Each scene shows the same named points in several views. A view is turned or mirrored, and shifted as a whole, has a little noise and may leave points out.

Scene 1
View 1
dira: [ -2 -18 -14 -13 -15  -2 -18  15  10 -14  31  -7  27  32  -5  12  -7  -9
  11 -11]
Deboz: [  9 -34  11  36  31  29  30  -3 -12   9  -5  22  22  18   9   1 -13   0
  10 -23]
lagun: [ 14 -33  10   4  -5  23   1  19  -6  -4   0  -1  38  36  10   0  12 -16
   6 -25]
musek: [ -7 -14  -2  -9 -11 -11 -32   9  10 -26  39   8  12  -9 -25  -7  -8  32
  17  -9]
Kemo: [ 10 -27  15  10   5   3   1   7   8   1  12  11  18  20   0  -4 -11   5
   2 -16]
rit: [  0 -20 -10 -11  -6  -5  -8   9   5  -1  20   4  21  22  -8   1  -9   0
  -5  -3]
lofel: [  5 -30  11  10  18  -3  12   3 -17  29 -14  24  17  24   2   3  -9   0
 -21 -26]
pem: [  1 -24  -8   6  11   3  11   2  -3  13   6  14  21  28   1   9 -17 -10
  -5 -10]
Bimev: [ 17 -33  58  22   7 -16  -7  14  23  10  14   6  11  38  12   0 -24  -1
   2 -44]
Bol: [  2 -25  10  13  13 -11   5  -4  15   9  20  20   3  11  -5  -2 -31  15
  -6  -6]
Sul: [ -8 -18   5   1   6 -19 -18   3   4   2  23  18   6   6 -16   4 -20  22
   0 -21]
Kalo: [ -5 -14   6 -14 -13 -18 -33  14  13 -19  35   6  10  -2 -22  -7  -7  32
   9 -14]
tidoz: [  5 -21  17 -11 -14 -21 -27  12  19 -11  28   9   9   5 -15 -13  -9  26
  -2 -10]
zunu: [  4 -26   4  16   8  10   8   7   7   0  16   3  25  39   7  13 -19 -17
  12 -21]
sedig: [ -1 -18 -15 -10 -10   0 -11   8  11 -15  30   4  20   9 -13  -5  -7  11
   6   6]
Zudag: [ -1 -19   3 -11  -8 -15 -19  12   3   2  17   9  17  19 -10   2  -7   7
  -7 -14]
Miz: [ 11 -34  13  35  28  39  27  -1 -22  -3  -9  27  25  -2   3 -13   5  17
  15 -21]
sise: [  4 -23   1   1  -6   4  -8  15   5  -5  18   0  25  31   0   5  -5  -8
   7 -20]
roki: [ -6 -13 -14 -25 -20 -23 -29   8  16 -12  36   7  10   2 -22  -5 -11  23
  -7   8]
zov: [ -2 -13 -27 -47 -38 -27 -34  17  18  -6  33  -9  20  23 -18  -2   0   2
 -21  19]
gan: [  0 -16 -24 -19 -18  -2 -15  11  13 -17  33  -5  23  18 -13   1  -6   2
   4  11]
View 2
rit: [-21  15   5 -11  -3 -19  12  15 -17 -26  11  11 -20  -7  -5   5  19 -11
   2   0]
Bol: [  3  16  15 -22 -12  -7  21   4  -8  -7  25  14 -14 -22  22   6   1  -5
  -6  10]
Sul: [ -2  24  13 -20   1  -7   8   4 -16 -12  31   8 -34 -26  13   0  26  -6
  -5  10]
lofel: [ 13  18   6 -13 -22 -24  47  25 -19 -18  18  -6  -4 -33  20  -5  14 -14
   3 -24]
lagun: [-44  25   0  -8   1 -43  35  10  -9 -21  12  -4  -3  12  14 -10  23 -35
   8 -32]
dira: [-46  23   4 -11  12 -27   1  15 -14 -18  11  11 -26   2 -10   3  20 -19
   2   2]
gan: [-38  11   3 -11   7 -17  -4  11 -17 -35   7  22 -26   6 -14  12  26 -10
   2  13]
roki: [-17  13  10 -16   6   4 -16   2 -17 -32  15  19 -36  -6 -14  15  40   7
   1  21]
pem: [-12  14   7 -10 -13 -30  33  25 -16 -18  13   9  -9 -20   8   2   1 -18
  -1  -5]
sise: [-35  24   5 -13   4 -28  17  12 -10 -13  14   4 -15  -2   6  -2  18 -21
   3 -12]
tidoz: [-10  24  11 -22   3   7  -8 -13  -7 -19  25   6 -25  -3  10   5  40   4
   3   2]
Zudag: [ -8  23   8 -16  -3 -12  10  15 -16 -15  21   2 -24 -22   3   0  27  -6
   3  -4]
zunu: [-34  24   7 -14  -3 -36  31  17  -8  -3  16   6  -8  -9  15  -4  -6 -30
  -3 -10]
Miz: [ -5   9   5 -11 -19 -38  68  -4 -18 -33  33   6  -7  -4  51 -10  17 -37
  -9 -14]
zov: [-31  15   2  -9   6  -1 -29  19 -17 -38  -5  13 -26   1 -43  18  41  15
  15   5]
Kalo: [-20  23  11 -22  12   2 -10 -15 -14 -21  31  10 -40  -3   7   2  46   0
  -1  15]
Deboz: [ -5  11   9 -14 -20 -39  66   7 -13 -17  28   8  -1 -13  47  -7  -6 -37
 -10 -12]
Kemo: [-15  21   8 -17  -7 -19  25   1  -7 -12  22   5  -8  -8  21  -2  14 -16
  -1  -9]
View 3
musek: [ -7 -24   8  -4   7  -6  13  -5  34  31   5   5 -13 -24  13  20 -22   0
  25  -5]
sedig: [ -7 -19   0 -12   7  -8  14  -3  17  10  -3  -6 -28  -9   8  24 -25  -9
   7 -26]
Kemo: [ -5 -13  -4  -1   2 -13   5  -2  32 -12 -20 -13 -24   4  -2   4   5  -8
  -8 -24]
Miz: [ -5  -4 -13  -6 -24  -4  19  19  57 -29  -6 -35 -15  12 -11 -25  -3 -24
 -23 -24]
sise: [  8 -21  -3  10  12  -8  -6   4  27 -12 -17 -13 -32   1   3  12  -9  -9
  -1 -36]
zunu: [  8 -19  -4   4   9 -10  -9   7  27 -13 -28 -20 -30  10 -15  -2   0  -2
 -13 -50]
gan: [  0 -25   1  -9  15  -8   8  -4   6   8  -3  -5 -38 -11  12  33 -34  -9
  12 -35]
lagun: [ 16 -18  -9  15   7  -4  -3  11  40 -35 -16 -26 -38  11  10   7  -8 -25
 -11 -39]
Sul: [-13 -17  -3   0  -4 -15  -2  -2  23   3  -9   4 -10 -13  -9  10  -1  10
  11  -6]
zov: [ -5 -29  -3  -3  23 -16  -1 -16 -18  -1  -5  15 -45 -18  28  63 -35  -6
  22 -19]
Deboz: [ -6  -2 -13  -8 -19  -9  10  15  47 -30 -19 -34 -18  17 -25 -26   8 -14
 -30 -37]
pem: [ -9 -13  -9  -9  -3 -16  -1   2   6 -18 -18 -12 -30   4 -15   9  -7  -1
 -11 -36]
Kalo: [ -4 -26   6   7  13 -10   2 -11  29  25  -3  11 -15 -23  14  28 -11   5
  25  -4]
Bol: [-20  -8  -4 -14  -5 -21   8 -10  20   0 -22  -3 -15   0 -17   3  12   4
  -8 -18]
Bimev: [  1 -14   0  23  17 -21 -13 -13  50 -11 -46  -5 -19  10  -5  -2  45   2
 -13 -18]
dira: [ 11 -29   0   6  20  -5  -7   3  15   3 -12  -7 -36  -6   5  24 -24  -3
  11 -42]
lofel: [-13  -7 -19   5 -20 -19  -8   8  19 -50 -19 -11 -18   6 -17   0  10  -8
 -17 -13]
roki: [-15 -21   2 -10   8 -14   9 -11   5  16   1  13 -24 -20  14  40 -25   0
  21  -6]
tidoz: [-11 -19   3   2  10 -15  10 -16  29  10 -11   8 -17 -14  17  29   0  -5
  13   2]
View 4
tidoz: [ -6  -6  14  -8 -22   3  -6 -15  -7 -23 -21 -13 -18  -8  17  22 -21   1
 -11  14]
lofel: [-48  17   3 -10 -11  23   6 -18 -34  13 -13   0  23 -16 -22  36  10  16
  -4 -14]
zov: [  5 -29  39 -21   2 -13  -6   2  35  -3   3  -2   2  -6  26   0  -4 -15
  -4  10]
Miz: [-59  25 -16  -4 -29   0  34 -12 -53  -3 -31 -19  12 -24 -14  26  15  41
 -14   5]
rit: [-17  -5  10  -9  -8  -2  11   4  -2  -4  -7  -7  10 -10  10  23   5   7
  -7   9]
gan: [ -5 -17  15 -10  -9 -17  14  14  12  -9  -6 -12   5 -12  25  12   6   9
 -11  20]
Bimev: [-30  23 -13  15 -23  41   8  -6 -36 -20  -7 -28  -3  13  -9  50 -23  -9
  14  -1]
dira: [-14 -12   3  -2  -8  -1  19  12   5  -8   6 -17   9   3  24  19  11   4
  -3  25]
Sul: [-12  -1   3  -6 -18  16  -8 -15 -16 -12 -15   3  -3 -13  12  42  -4  15
 -20  19]
musek: [  0 -20  11  -7 -24 -10   0 -12   2 -26 -17  -8 -21 -10  36  19  -5  15
 -25  42]
lagun: [-51   9  -3  -1 -17   3  36  -2 -24  -4  -1 -33  16   0  -2   8  15   8
  12   8]
Kemo: [-29  11  -3  -1 -18   8  16  -1 -24 -10 -17 -17   5  -9  -1  31  -4  11
  -4   3]
sedig: [-10  -8   8  -9 -15 -13  11   6   0 -11 -16 -10  -2 -16  20  18   1  15
 -17  18]
sise: [-28   1  -1   0 -12   7  21   4 -13  -6  -1 -21   9   0  10  23   8   7
   2  16]
Zudag: [-21  -3   9  -7 -12  15  -3 -13 -10  -4  -7  -1   5  -8   6  30   1   6
  -9  11]
Bol: [-13  13  -5  -2 -15  13  -1   5 -20  -9 -25  -2   4 -20  -2  51 -11  17
 -17  -2]
Kalo: [ -3 -12  13  -8 -24  -1  -6 -18  -5 -25 -18  -8 -22  -8  29  23 -12   9
 -18  33]

Which points are out of place in each view (at most two, in the order of its rows)? Write - if all are in place.
view 1 | Zudag, Miz
view 2 | lagun
view 3 | pem, Kalo
view 4 | musek
